A landscape with many valleys, sampled at points; each row gives a point and its height.
From any point a ball takes the steepest step (drop divided by distance) to one of its 2 nearest points. It stops when none of these is lower. Distance is the straight distance between rows; heights are no part of it.
(422): [ 92 136 111 116 124  94 129 160  99 122 135  71 144 111 125  95 133 116
 145 130 169 139 153 103 128 109 127 165  98 127  83]  height 4.27
(1489): [135 176 126 129 100 191 113 171 122 148 149  82 163  76 180 179 151 152
 152 123 102 118 130  74  43 135  84 126  90 157  93]  height 3.54
(876): [144  65 135 110 146 185  76 111 128 123 116 158 121 133 136 162 102 108
  87 109 127 139 121 162 153 122 171 110 146 160 111]  height 1.99
(1774): [146 140 131  96 119 119 116  96 194 152 110  66  49 130 156 159 177 114
  86 138  89 184 104 161 138 143 100  80 169 124 187]  height 6.48
(696): [ 82  74 150  99 136 146  98 150  92 109 130 127 135 118 125 105 108  81
 105 120 173 122 119 104 171 117 187 169 137 130  79]  height 6.93
(589): [112 134 153 143 125  97 167 115  67  79 155 128 157 136  87 139 113  93
 143 137 156 111 167 112 153 122 116 180  90  96  87]  height 1.88
(720): [ 83 173 138 128 147 175 160 205 105 142 142 105 124  73 127 157 163 141
 146 120 127 124 101  55  74 132 156 154 139 105  38]  height 1.45
(814): [111 122 104 130 135 132  91 125 109 175 120 131 131 147 143 100 138 133
 109 124 122 100 123  96 134 106 150 156 115 132 113]  height 3.78
(707): [ 98  81 146 117 130 161 167 143 113 141 143 179 179 119 124  76 136 113
 100 114 125 116 143 121 152  63 151 186 111 149  71]  height 6.07
(1043): [108 134 119 141 117 159  70 128 155 106 115 136 108 127 126 125  75  91
 114 129 123 141 121 152 121 170 191  59 196 124 210]  height 3.46
(242): [125 140 160 115 111 130  82 150 139 125  95  89  80 124 160 178 106 103
 125 136 111 137  95 172 114 167 100 131 156 144 154]  height 5.27
(398): [185 108 167 135 138  56 145  93 167  94 181 152 123 146 106 152 128 162
 120 147 133 119 139 130 194 110  75 117 121 112 171]  height 5.09
(1044): [143 130 167  93 147  83 173 138 146 171 123 110  54 121 149 164 211 154
  86 146  81 135 127  93 152  98  76 183 115 121 110]  height 0.93
(1795): [121  58 138 118 148 147  76 137 121 124 154 134 122 136 150 145  91 119
 112 118 147 105 114 155 176  93 119 115 120 172  66]  height 2.30
(736): [140 178 103 119 134 129 161 100 101 135 154 131 132 113 115 178 153 164
 144 146 145 104 165  98  83 142 123 161  85 124 157]  height 3.53
(1093): [129 119 128 108 104 141  75  98 105 165 167 136 168 143 143 130 126 145
 144 140 158  75 132  92 119 121 102 177  68 177 176]  height 8.24
(919): [213 107 185 144 113  68  98  95 145 121 116  98 100 164 139 119 150  92
 110 185  66 129 145 119 196 141  98 159 145 130 135]  height 5.53
(1664): [110 155 115 116 126 117 117 131  78 180 130  95 142 120 124  99 160 122
 132 150 129 118 165  62 105 122 155 207  87 129 112]  height 4.05
(1447): [129 144  85 129 165 136 112 134 137 190  98 147 128 108 128  93 192 162
 116 180  99  85 157  80  91 142 207 123 156 116  91]  height 2.51
(366): [131 121 194 154 103 135 137 110 110 108 154 183 169 175 138 117 102 128
 105 113 133  70 138 106 150 126  76 157  72  94 137]  height 2.69
(172): [160  91 191 113  88 120  87  99 145 122 152 121 153 159 153 131 106 123
  91 117 133 146 128 138 163 115  76 141  92 138 149]  height 8.15
(364): [100 105 151 111 138 123 119 164 112  93 148  89 124 105 150 174 101 100
 123 114 154 127 116 148 149 105 102 152 116 143  65]  height 2.47
(152): [108 197 120 176 112 137 151 140 112 111 121 135 146 132 148  88 150 144
 134 140 145  92 160  95  68 191 131 129 102  78 153]  height 2.86
(204): [103 162 166 104 129 128 159 188 108 116 100  89  91  89 120 209 118  98
 157 127 114 139  85 140  92 151 102 168 153 124 104]  height 1.41
(1725): [110 143 177  83 132 120 162 152  99  83 131 120 129  91  91 170 122  65
 125 147 144 133 112 101 138 153 179 204 158  87 107]  height 6.39
(240): [111 132 140 108 130 102 169 121 149 130 153 130 108 112 107  94 156 172
 147 173 199 166 182 165 109 183 115 129 116 135 165]  height 7.44
(1603): [ 86 149  53 128 138  85 145 149 139 132 135  99 103 114 133 141 127 162
 166  99 160 124 112 133 123  86  71  86 116 131 131]  height 1.89
(13): [115 163 111  67 150 153 165 123 149 136 140 104 114  73 112 177 170 140
  94 121 154 202 138  97  91 128 194 112 145  84 113]  height 5.48
(519): [110 117 120 114 120 136 105 142 169 136 167 138 144 106 137 105 115 161
 165 158 193 109 135 175 107 156 114  84 130 169 164]  height 2.67
(1347): [ 77 107 159  82 151 127 144 128 124 185  99 136  63 137 107  88 143 140
 124 141 169 153 125 158 140 156 140 156 137 134 140]  height 5.50
(1465): [148 136 109 137 116 119 105 116 122 124  82 116 127 160 124 113 111  79
 117  73  81 148  67 107 166  96 156 125 172 115 181]  height 3.27
(1572): [108 171  93 149 137 136 168 128  98 140 131 189 162 138 100 113 121 140
 173 128 140  55 127 114 103 135 140 160 113 116 143]  height 3.58
(1164): [159 155  87 120 119 200 151 133 137 131 114 188 187 104 112 164 101 119
 138 108 113 125 122 172  76 119 160 106 124 156 133]  height 3.32
(86): [140 108 155  71 125 140 162  82 134 176 124 178 139 146 107 128 121 130
 102  97 132 159 115 150 158  74 111 162 107 140 152]  height 8.44
(362): [104 115  95 112 150 111 110 146 173 165  95 116 101 112 156  72 183 152
 113 147 126 124  98 113 131 123 172 109 180 135 135]  height 3.19
(1711): [172 127  88 137  94 155 111 113 149  93 147 160 199 120 126 152 102 113
 139 123 110 119 127 148 121 109 150 117 115 145 129]  height 3.71
(514): [ 57 156  81 139 145 108 132 143 131 139 150 112  58 135 114 157  87 158
 156  94 165 124 126 150 109 125  71  51 118 106 174]  height 1.72
(945): [144 143  88 153 131 124 117 160 145 128 134  97 127  81 161 152 163 165
 174 164 121  95 134 139  83 147  90 108 124 177 110]  height 4.97
(1459): [151  84 130  97 116 118 116  91 135 155 142 135 154 163  83  69 120  98
 121 109 126 164  88  92 197  78 164 148 134 126 157]  height 6.50
(1626): [141 116 163 164  95 108 118 104 101 104 141 163 181 179  82 110  81 108
 155 117 114  96 110 105 160 125  98 151 107  96 158]  height 2.29
(1337): [123 188 129 161 109 169 180 138  96 123 128 170 191 130 131 102 142 126
 141 124 115  82 151  92  68 153 128 168  90  98 123]  height 3.23
(215): [144 103 160 157 136  81 119 123  99  67 193 131 130 136 144 156 138 143
 130 168 158  47 160  71 174 129  91 170  93 126 128]  height 7.55
(317): [116 104  86 145 137 152 102 143 148 174 130 189 175 149 127  50 119 165
 129  97 139  84  89 110 136  80 149  80 135 140 134]  height 8.50
(55): [ 89 103 161 103 169 112 141 132  81 188 110 153  66 137  93 130 123 137
 147 159 144  93 132 140 144 152 119 190 129 143  85]  height 5.64
(455): [128 120 135 148 117 108 120 153 141 124 132 104  97 117 153 147 143 157
 183 163 137 111 126 172 102 164  37 128 117 194 149]  height 5.07
(80): [118 115 120 157 135 185 105 111 162 133 133 172 118 138 154 130  95 159
 106 111 138 119 146 189 104 145 119  36 133 135 134]  height 4.23
(1704): [115  74 147  87 126 140 148 113 122 141 135 188 164 142 100  90 131  95
  90 107 120 117 100  89 200  55 172 192 133 125 132]  height 6.26
(1883): [167  83 138 165 125  73 136  93 139 107 179 133 147 154 115 102 123 182
 148 134 137 146 146 123 163 107  69  97  93 147 134]  height 4.89
(24): [116 139 125 144 124 175  89 169 109 146  74 102 107 124 156 136  86 105
 147 116 114 125 109 184  78 161 112 104 141 165 111]  height 5.39
(71): [164  98 111 162 128 124 111  89 143 126 168 146 161 149 137  87 135 176
 123 137 146 144 186 141 129 125 117  79  85 141 111]  height 4.67
(675): [158 114  98 169 149 156 114 112 153 117 152 131 124 124 154 128 129 159
 126 140 128 131 186 179 109 141 117  45 104 148  72]  height 4.44
(769): [124 150 107 147 127  82 145 107 117 153 138 120  98 144  92  87 144 185
 186 164 175 133 159 129 109 164  95 119 109 142 205]  height 7.30
(700): [163 163 157 124 115 139 112  78 140 149 117 127  91 154 145 169 130 133
  89 135  93 136 148 146 106 167 118 129 115  96 188]  height 4.62
(499): [116 132 182 104  88 156 157 105 134 151 123 155 175 155 146  70 115 142
 113 112 160 162 152 149  97 144  77 153  76 140 160]  height 7.75
(1605): [174 124 108 129 147 115 169  82 155 156 109 154 122 143 135 124 166 159
  89 110  68 168 133 149 145  82 140 120 133 134 119]  height 1.85
(1055): [165 120 109 171 121  73 108 123 125  73 152  59 105 122 150 161 152 146
 154 163 133 152 179 132 128 146  84 109  97 152 105]  height 4.50
(1578): [130 116 128 156 148 112 127 119 196 111 129 162  79 135 165 164 153 176
 105 152  93  94 122 168 130 145  99  73 167 113 146]  height 3.34
(682): [112 138 122 173 110 101  98 139 164  56 140  97 119 138 174 124 127 141
  99 127 134 136 134 131 124 161 118  64 140  72 144]  height 3.94
(794): [156 139 177 142 116 156 179 122  78 128  53 167 145 145  91 148 125  77
 124 122  43 134 127 137 112 125 136 193 130 125 100]  height 6.27
(93): [104 180 112 147 122 137 132 162 143 114 134  97 129  92 151 108 197 169
 130 164 154 105 167  73  54 193 142 103 121  83 139]  height 2.50
(520): [131 147 109  91 126 123 117  84 209 158 127  60  89 113 150 128 207 137
 107 172 118 173 140 131 101 163 137  78 157 115 194]  height 6.28
(1284): [ 73 107 100 128 169 112 135 131  90 159 158 138 123 142 100  94 105 144
 148 106 178  96 120 104 168  72 127 140  97 132  76]  height 5.84
(112): [135 116 195  79 150 117 152 156 149 110 108 125  75 106 135 161 141  89
  85 150 119 131  84 128 167 145 141 168 188 118 128]  height 1.86
(861): [153 123 130 116 121 172 148  99 152 121 129 214 146 139  93 155  90 119
 129 124 111 138 126 199 121 132 158 112 144 140 168]  height 2.85
(747): [161 112 114 140 142 105 114 130 154 158 105 152 101 112 141 125 163 148
 156 209  73  92 122 144 116 177 148 145 187 160 114]  height 3.59
(1550): [116 138 128 154 158 136 152 125 153 133 101 187  71 141 129 149 120 145
 106 131  89 103 116 168 118 145 143  93 186 107 157]  height 3.55
(922): [140  89 112 148 116 127  80 123 108  98 118 151 141 144  70 120  67  79
 172 163 122 124 134 151 164 149 186 120 166 134 121]  height 0.84
(535): [137 130 101 112  95 127  82 123  99 165  93  96 170 144 100  86  96 101
 153 100 136 172 121 122 127  90 134 146 100 157 146]  height 6.94
(1278): [129 169  70 129 114  75  99 113 140 147 129  67 111 125 126 126 156 152
 171 154 150 134 136 113 107 135 109 109 121 138 211]  height 7.16
(602): [ 73 155 136 100 155 160 173 162 105 136  96 163  95 109 119 167  93 115
 133  88 142 105  82 161 106 120 130 141 160 126 134]  height 1.82
(170): [100 107 133 107 102 160  89 162 121 125 131 120 169 117 134 105  76  96
 152 110 180 121  98 156 122 120 130 128 124 161 124]  height 7.24
(402): [127 200 145 108 117 117 165 117 110 133 112 124 114 129  99 151 134 107
 149 149 111 124 121 121  94 180 145 184 144  89 187]  height 7.19
(480): [120 101 119 151 147 112 124 109 194 122 158 150  94 125 173 140 196 206
 122 173 142  92 152 143 107 156  82  73 131 137 155]  height 3.14
(549): [142 126 148 140 110  86  94 141 134 119 119  87  99 148 155 160 109 129
 147 130 113 121 113 156 138 130  54 134 119 150 140]  height 5.16
(497): [128 140 158 120 101  97 121 120 127 120 108 113 138 155 138  95 122  96
 110 106 107 134  98 109 155 112 122 166 142 105 160]  height 3.47
(431): [118 119 148 123 134 155 121 118 136  91 104 169 110 150 132 114 108  85
  84  99 121 125  95 113 166 154 192 116 188  85 186]  height 2.65
(588): [137  97 143 183  89 148  80 115  97 110 163 144 191 174  71 104  40 106
 186 117 128  97 109 125 137 140  96 104  86 121 149]  height 1.84
(1220): [100 118 145 121 155 102 162 137 142  90 136 129  86 128 156 150 150 145
  63  93 145 138 125 119 162  97 121 117 126  83  96]  height 2.26
(1414): [180 124 135 116 102 120  76  74 178 140 139  66 118 135 154 116 167 123
 111 186 114 182 162 150 118 184 139 103 136 140 167]  height 5.97
(1390): [109 123 138 135 143 169 163 137  55 129  76 126 130 138 117 147 110  76
 105  60 103 152 139 124 129  81 132 162 101 134  69]  height 6.22
(1672): [112 121 170 115 157 128 170 176 122 118  86 141  73 108 126 184 116 104
 130 119 100 119  78 165 132 128 113 156 178 143  97]  height 1.61
(890): [113 120 128 170 119 181  92 166  67 132  42 126 136 151 125  78  78  74
 155  94 118 127 111 159 112 143 143 117 149 161 100]  height 5.51
(1301): [107 102 144 117 132  73 154 142 147 179 103 116  66 147 151  86 198 163
 106 125 101 147 120 122 161 103  67 161 113 140 121]  height 1.19
(776): [119 105 191 149 110 187 138 141  83 129  78 161 166 148 133  95 119  80
 113 120  86 115 136 131 116 136 139 186 121 136  80]  height 6.08
(256): [ 80 125  93 128 146  99 170 154 132  97 128 102  93 126 130 123 119 147
 126  83 172 176 128 143 140  96 104  89 122 101  94]  height 2.06
(1875): [104 149 162 108 133 139 161 159  83  91 151 112 144  98 113 199 119  89
 114 117 126 108 123  80 121 115 144 206 111  92  63]  height 6.23
(1695): [ 81 148 155 115 147 154 196 171  66 126 100 113 133  99 112 146 134  93
 115  91 115 150 122  91 109  99 146 189 123 111  53]  height 6.10
(931): [143 160  79 149 112  62  88 121  98 135 124  60 129 142  96 138  98 121
 199 128 130 141 122 121 132 116  97 131 116 146 170]  height 7.03
(114): [169 122 144 150 121  88  94  99 138  95 179 134 136 146 172 181 142 153
  93 146 114  54 138  72 162 101  83 145 102 125 159]  height 7.67
(1184): [150 168  94 127 128 121 211 101 142 113 163 172 172 111 140 145 163 183
 134 123 136 107 150 109  95 106 100 139  92 136 157]  height 3.11
(105): [116  88 118 150 140 117 120 119 154 131 168 193 156 159  99  83  92 168
 136 108 127  81  63  99 148 109 139  84 151  99 164]  height 8.61
(487): [147 126 115 150 128 102 126 140 100 105  64  96 116 139 113 136 110  74
 137  96  80 171  98 144 160  91 145 137 164 136 110]  height 3.00
(809): [ 92  92  97  93 148 158 114 160 116 169 150 148 167 109 127  78 121 126
 120 100 177 106 128 117 150  58 155 139 103 172  74]  height 5.95
(92): [123 154 123  88 141 130 178 136 106 118 111  97 118 103 124 178 146 105
  90  80 105 177 109  94 129  82 161 173 134  96 101]  height 5.96
(1365): [117 122 160  84 151 136 160 129 144 118 101 119  68 126 132 138 137  73
  81  90 136 165  79 127 183 141 160 125 205 104 185]  height 2.19
(836): [139 172  83  81 127 134 156 141 168 112 151 100 169  66 131 149 159 148
 117 128 169 169 165 114  76 127 165  93 122 107 130]  height 5.19
(1227): [ 98 139 164 135 136 175 140 116  92 139 161 162 141 146 143 129 110 130
 123 123 158  73 146 128 117 153  91 147  75 123 105]  height 3.02
(1472): [131 160 117 142 119 103 210 123 168 110 123 181 155 133 154 111 153 173
 121 103 107 129 111 139 111 111  87 122 130 108 159]  height 2.78
(409): [ 49 160  96 122 139  98 114 153 125 124 132  99  73 131 110 130 102 135
 143 107 173 127 104 122 130 140 133  93 147  83 175]  height 1.50
(918): [126 126  80  96 124 114 111 186 154 129 146 108 177  79 130  62 151 142
 134 120 204 108 158 116 124  90 171  77 124 142  84]  height 4.53
(1192): [113 138 154 145 121 179 181 154  87 127 124 120 167 110 159 107 122 104
 135 100 108 130 155 133  96 110  78 152  81 148  46]  height 1.80
(524): [131 139 106 142 141 122 105 129 140 157 136 116 138 106 145  78 212 183
 117 186 159  91 198  70  91 162 173 107 110 115 110]  height 2.04
(38): [129 122 224 172 107 122 107 122  96 122 119 146 126 188 132 104  89 121
 131 141 137  70 144 122 148 172  44 149  94 111 153]  height 2.99
(655): [139 103  79  96 173 120 119 110 153 177 118 149 110 107 114 102 178 146
 108 170 123 125 135 112 145 115 221 120 177 126 105]  height 2.89
(1412): [126 135 114 177 136 108 148 118 146  52 178 124 136 129 156 133 144 162
 100 127 163 127 173 118 135 149 125  73 105  75 108]  height 4.15
(1200): [140 177 118 132 105 152 166 166 157 132 152 128 169  71 175 173 183 174
 154 139  88 105  99  88  51 124  88 147 127 149 132]  height 3.29
(254): [139 127 132 130 111 147  73 114 145 125 107 153 129 152 147 116 106 104
 111 139  98 106  93 135 130 164 164 124 175 117 177]  height 3.07
(367): [115  99 101 129 164 162 159 125  95 125  93 171 132 138  75 101 108 117
 121  64 155 173 128 132 160  91 194 105 146 124 113]  height 6.64
(323): [143  89 132 117 107 122  99 105  89 115  88 133 132 156  64 114  85  49
 144 136 102 136 111 110 202 119 181 169 158 110 134]  height 1.42
(622): [116 120  95  91 128 138 140 168 159 147 154 112 139  87 146  98 134 164
 164 136 202 139 151 170 103 122  76  77  98 189 108]  height 2.45
(686): [137  84 186  76  99 137  94  82 133 170 148 156 150 169 127 124  98 118
  80  90 129 136 108 116 180  64  98 164  87 136 160]  height 8.29
(1653): [155 121  93 151 130  74 135  88 119 149 136 111 132 170  68 113  87 148
 153  78 100 178 104 112 155  75 107  92 110 106 156]  height 6.77
(387): [184 147 113 130 139  80 146  81 157 134 126 105  93 140 133 161 174 124
 101 149  65 144 132 129 156 119 137 118 154 110 135]  height 2.28
(1020): [110 137  77 130 142 112 151 195 119 134 138 100 157  83 131  70 146 129
 161 124 170 107 153 124 126  91 123 103 104 162  46]  height 4.40
(1742): [166 152  84 102 101 152  86 150 179 114 130  84 182  72 151 135 130 131
 123 131 155 152 167 143  70 125 159  46 127 144 127]  height 4.90
(1261): [ 80 170  74 124 154 114 128 148 140 100 123 104  78  93 113 178 113 113
 127 129 133 121 108 135 119 135 188  96 190  93 146]  height 1.20
(1641): [146 128 117 103  75 178  64 142 133 147  97 117 191 121 148  97  89  96
 135  99 145 154 112 159 100 111 136 115 116 183 154]  height 7.12
(1413): [173 105 178 121 108  92  94  97 156 120 124  82  90 148 127 120 134 104
 128 180 117 179 146 174 164 176 109 135 142 145 148]  height 5.73
(1524): [138 105  89 157 145 155  80 145 132 155 126 128 157 116 169  96 160 135
  92 130  95 105 153  96 121  86 174 114 118 149  56]  height 4.01
(629): [ 82 172 103 117 156 179 182 165 139 143 130 155 103  84 132 159 110 149
 161 112 156 100 115 178  70 140 101  98 130 141 119]  height 2.05
(1349): [100 141 135  76 111 174 140 120 127 170 114 166 162 129 132 118 119 127
 107  83 148 129  93 126 113 100 146 171 113 133 168]  height 8.59
(6): [122 128  87 120 103 116  78 165 166 113 121  73 160  99 170  88 135 131
 123 124 167 146 132 131 108 114 138  69 129 141 120]  height 4.70
(312): [111 161 100 109 142 178 180 160 141 126 166 137 141  67 155 131 132 158
 182 138 183  95 146 156  79 147  67  83  91 171 115]  height 2.27
(1065): [139 152 182 108  71 196  99 156 130 148 137  81 174  99 178 144 131 129
 132 137 115 163 141 110  43 168  92 153  87 160 120]  height 3.82
(1757): [164 132 107 125 119 144 123 128 146 114 116 142 171 112 140 145 146 108
 103 130  74 141 116 122 119 114 179 146 144 132 119]  height 4.06
(125): [128 118  97 147 146 181 128 127  67 113  87 138 127 142  98 175  67  85
 132  52 125 153 127 163 138  89 147 105 119 144  90]  height 6.36
(651): [114  43 153 115 145 123  82 129 118  94 123 142 119 149 118  87 102  90
  99 114 150 141  95  95 213 121 191 135 173 121 123]  height 7.06
(1306): [146 116  70 167 138 130 121 100 117 177 134 135 137 170  95  88  85 175
 148  67 124 163 126 126 119  77 100  44  89 124 133]  height 6.62
(1788): [159 157 103 136 143  43 139 114 132 124 109  83  76 138 113 143 154  98
 148 157  77 128 103 111 180 117 136 155 177 105 133]  height 2.59
(504): [ 98 115 160 148 128 103 160 146 108 148  98 120 107 146 147  83 148 142
 135 129 117 125 133 136 132 125  72 167 103 139  92]  height 1.39
(1446): [129 213  97 113 100  96 138 119 130 113 112  65 129 122 115 115 144  93
 144 137 130 168 122 111 103 153 158 141 146  84 195]  height 6.96
(1185): [158 175 132 131 114 123 196 142 172 110 124 160 161  97 165 163 173 161
 128 128  67 121  99 130  84 132 108 149 148 121 150]  height 3.04
(797): [107 113 105 123 158 171 130 152  90 119 114 146 133 116  94 118 100  92
 134 115 164 120 140 136 130 130 195 129 129 128  66]  height 6.80
(1395): [169 126 119 138  89  90  59  76 153 112 167  96 166 154 183 146 142 144
 103 135 113  98 127  83 147 102  95 123 100 128 199]  height 7.82
(1165): [119 114 161  70 147 156 160 105 134 170 103 121  83 130 115  84 155 111
  86 120 157 205 127 155 144 150 176 138 155 130 160]  height 5.29
(1351): [ 74 110 112 115 178  76 127 147  99 151 142 119  67 135 106 143 122 139
 150 138 167  76 111 113 172 108 117 159 132 126  85]  height 5.74
(239): [132 121 140 170 119 164 158 116 147 135  97 188 136 168 136  74 102 161
 117  84 114 160 122 179 112 130 114  67 131 127 146]  height 4.00
(704): [134  95 135 157 141 117 122 127  89 101 144 143 143 134 117 132 120  99
 125 149 105  90 154 114 162 122 146 174 118 120  41]  height 2.23
(450): [189  72 125 134 132 141  97  82 143 109 129 182 119 158  99 162  99 111
 105 143  88 139 138 161 178 130 170 108 157 129 118]  height 1.51
(432): [117 133 162 147 133 142 160 121 141 137 101 195  91 168 107 125  78 143
 116  84 109 134  88 175 135 126 103  85 167 112 195]  height 3.77
(930): [162 128 104 124 121 103 123 127 156 119 139  46  85  90 152 206 174 159
 140 156 114 194 164 141  90 142  68 104  99 155 109]  height 4.66
(1720): [110 111 181 182 121 118 109 114  77 134 151 118 118 172 124  74 101 150
 176 140 172  85 155 115 140 171  38 122  67 139 139]  height 3.21
(631): [110 145 109 175 129 143  75 149 137  72  93  98  95 132 155 142  95 102
 103 115 110 146 130 146 111 163 168  57 179  94 149]  height 3.74
(298): [165 115 118 156  96 136  47  73 113 130 172 123 161 173 136 148 103 150
 135 140 142  90 153 103 132 136 102 115  71 142 174]  height 8.04
(1023): [146 153 111 152 139  56 178 133 120  89 104 111 117 131  98 137 131 106
 154 123  94 156 115 152 157 108 131 143 163 107 112]  height 2.80
(1199): [159 145  93 133 140 133 119 151 146 131 134  77 118  74 135 199 161 152
 146 157  98 160 140 129  78 134 132 101 138 151  73]  height 4.83
(1387): [195 122 164 146 112  65 113  82 138  99 157 112 124 173 103 131 118 112
 116 151 110 137 144 112 192 137 108 129 126  93 163]  height 5.30
(1591): [118 100  93 130 121 159  56 107 128 191 160 158 171 153 132  92  99 161
 145 115 151  68 107 109 132  98 112 107  87 165 152]  height 8.39
(1852): [126 152 108 124 147  98 160  96  93 140 156 168 125 137  64 162 109 140
 176 149 151  83 137 125 131 129 133 165 119 121 165]  height 3.90
(320): [141 119 123 145 140 163 109 142 150 129 128 137 145 104 180 144 173 147
  85 146  68 104 119  90 100 123 170 127 153 124  72]  height 4.22
(859): [139  76 183 127 107 124  84 109 136  83 148 153 153 159 130 105 108  92
  86 149 136 115 135 111 189 147 164 150 139  93 118]  height 7.23
(19): [118 136 156  90 126 131 138 177 141 102 130 110 137  70 120 124 158  92
 136 168 135 149  83 105 116 175 198 173 195 118 114]  height 6.57
(1096): [151 142 146 125  72 133 109  79 128 125 149 116 184 166 156 109 106 141
 111 102 143 166 160 114 115 123  79 132  62 123 185]  height 7.96
(1625): [144 188 110 100 109 113 133 159 165 112 124  64 132  75 123 127 183 105
 143 171 113 161 104 109  89 181 185 131 183 107 154]  height 6.75
(1461): [125 103 191 135 128 157 137 121  79 141  39 155 115 171 112  74 125  77
 104 109 101 156 128 130 151 150 159 172 152 119 134]  height 5.87
(888): [131 150 141 148 114 128 205 117  78 100 124 138 181 129 109 126 119  99
 138 110 113 145 177 131 118 100  93 168  79 116  73]  height 1.52
(473): [ 96 186 136 128 125 125 170 196 128  86 137  85 115  70 127 192 154 126
 154 133 124 136  99  90  77 159 127 156 154  89  91]  height 1.17
(1036): [ 98 129 113 117 152 119 182 135 162 119 152 177 139 117 156 132 154 171
  94 102 139 103 100 128 138  90 128 124 137 117 118]  height 2.52
(1218): [ 99 136 140 154 160 147 122 111  78 136 169 135  95 138 135 127 105 152
 183 145 182  49 153 133 123 172  70 114  76 152 134]  height 3.28
(1426): [152 115 149 120 152 120 159 143 142 172 115 123  77 106 152 183 182 160
 105 134  62 142 124 137 121 103  96 154 128 160  64]  height 1.21
(1127): [135 110 156 159 125 104 114 118 123  47 186 154 158 148 136 127 112 121
 115 157 154  75 156 100 168 161 136 143 116  77 109]  height 7.41
(1771): [166 154 152 111  90 173 105 100 146 141 122 105 153 132 175 168 132 139
  98 131 103 171 152 140  63 165 107 123  92 130 153]  height 4.21
(991): [157 120 123 157 116  38 123  99  90 128 135  90 139 163  57 135  91 115
 182 112 105 143 114 102 170  76  86 142 106 120 144]  height 6.91
(1597): [100  89 169 141 107 163  94 144  59 119  53 114 150 156 111  75  90  54
 123  84 136 166 124 126 145 135 154 155 132 138 121]  height 5.67
(1483): [104 117  95  88 143 120  91 142 132 119 161  90 108  97 140 194  99 127
 134 128 171 122 112 149 138 105 134 118 129 146 108]  height 2.64
(28): [117 105 122 117 137 113 107 131 194 124 169 139  99  91 140 146 160 180
 151 202 157 104 142 174 108 182 122  90 161 163 168]  height 2.90
(661): [170  92 109 136 121 111  85 117 133 139 113 173 142 140 128 115 115 113
 160 188  72  77 111 129 157 139 155 166 171 159 116]  height 3.80
(1342): [143  86 131 157 108 116  73 104 113 124 161 134 145 165  43 109  45 115
 182 146 138 141 133 151 144 152 132  97 117 134 152]  height 1.37
(423): [117 129  65 150 152 155 142 131 104 150 111 146 132 144  83 114  72 134
 148  64 146 148 125 148 131  75 146  58 120 135 106]  height 6.49
(1688): [174 106 110 102 142 154 142  69 155 140 139 189 121 134  66 136 116 110
 120 154 112 162 144 177 159 136 209 108 171 130 159]  height 2.21
(1724): [120 143 103  83 181 143 161 114 130 141 119 115  73 100 113 200 162 126
  75 104 117 155 113 105 133 105 195 124 166  86 115]  height 5.75
(368): [ 96 191  97 147 134 114 136 176 121  79 122 108 120  93 135 174 120 102
 145 139 108  89  95 108  96 158 167 141 176  80 130]  height 0.88
(1312): [163 120  94 147 154 127 157 126 142 156 119 140 128 109 137 132 166 168
 126 138  83 147 155 158 113  96 127 119 113 174  57]  height 1.48
(1478): [115 103 162  91  99 112 134  88  94 156 109 121 156 159  64  76  98  86
 140  92 145 192 106 126 165  89 126 157 108 128 158]  height 6.73
(1514): [137 120 175 136 111 127 152 107 144 117 142 165 142 148 117  94 111 153
 143 152 160 152 166 189 119 178  98 121 108 136 149]  height 7.58
(584): [121 111 112 185 144  55 104 122 134  63 177  81  87 138 134 129 151 167
 140 162 164 120 170 105 160 161 102  86 118 101 119]  height 4.35
(854): [105 148 139 120 139 200 145 176 104 158 139 131 162  87 145 111 135 125
 124 114 130 108 135  98  79 126 150 143 103 137  51]  height 1.73
(428): [126  95 136 128 142 122 112 163 169 138  83 123  80 105 176 114 173 130
 110 164  79 125  85 147 133 155 146 127 203 156 111]  height 3.39
(1804): [151 139 181  93 117 161 152 100 145 153  90 119  80 144 143 132 147 117
  78 117 106 198 123 160 121 163 124 125 139 116 171]  height 4.98

Where does a ball stop that starts at each point below?
(794) | (368)
(682) | (368)
(1096) | (423)
(92) | (814)
(1093) | (423)
(919) | (368)
(776) | (368)
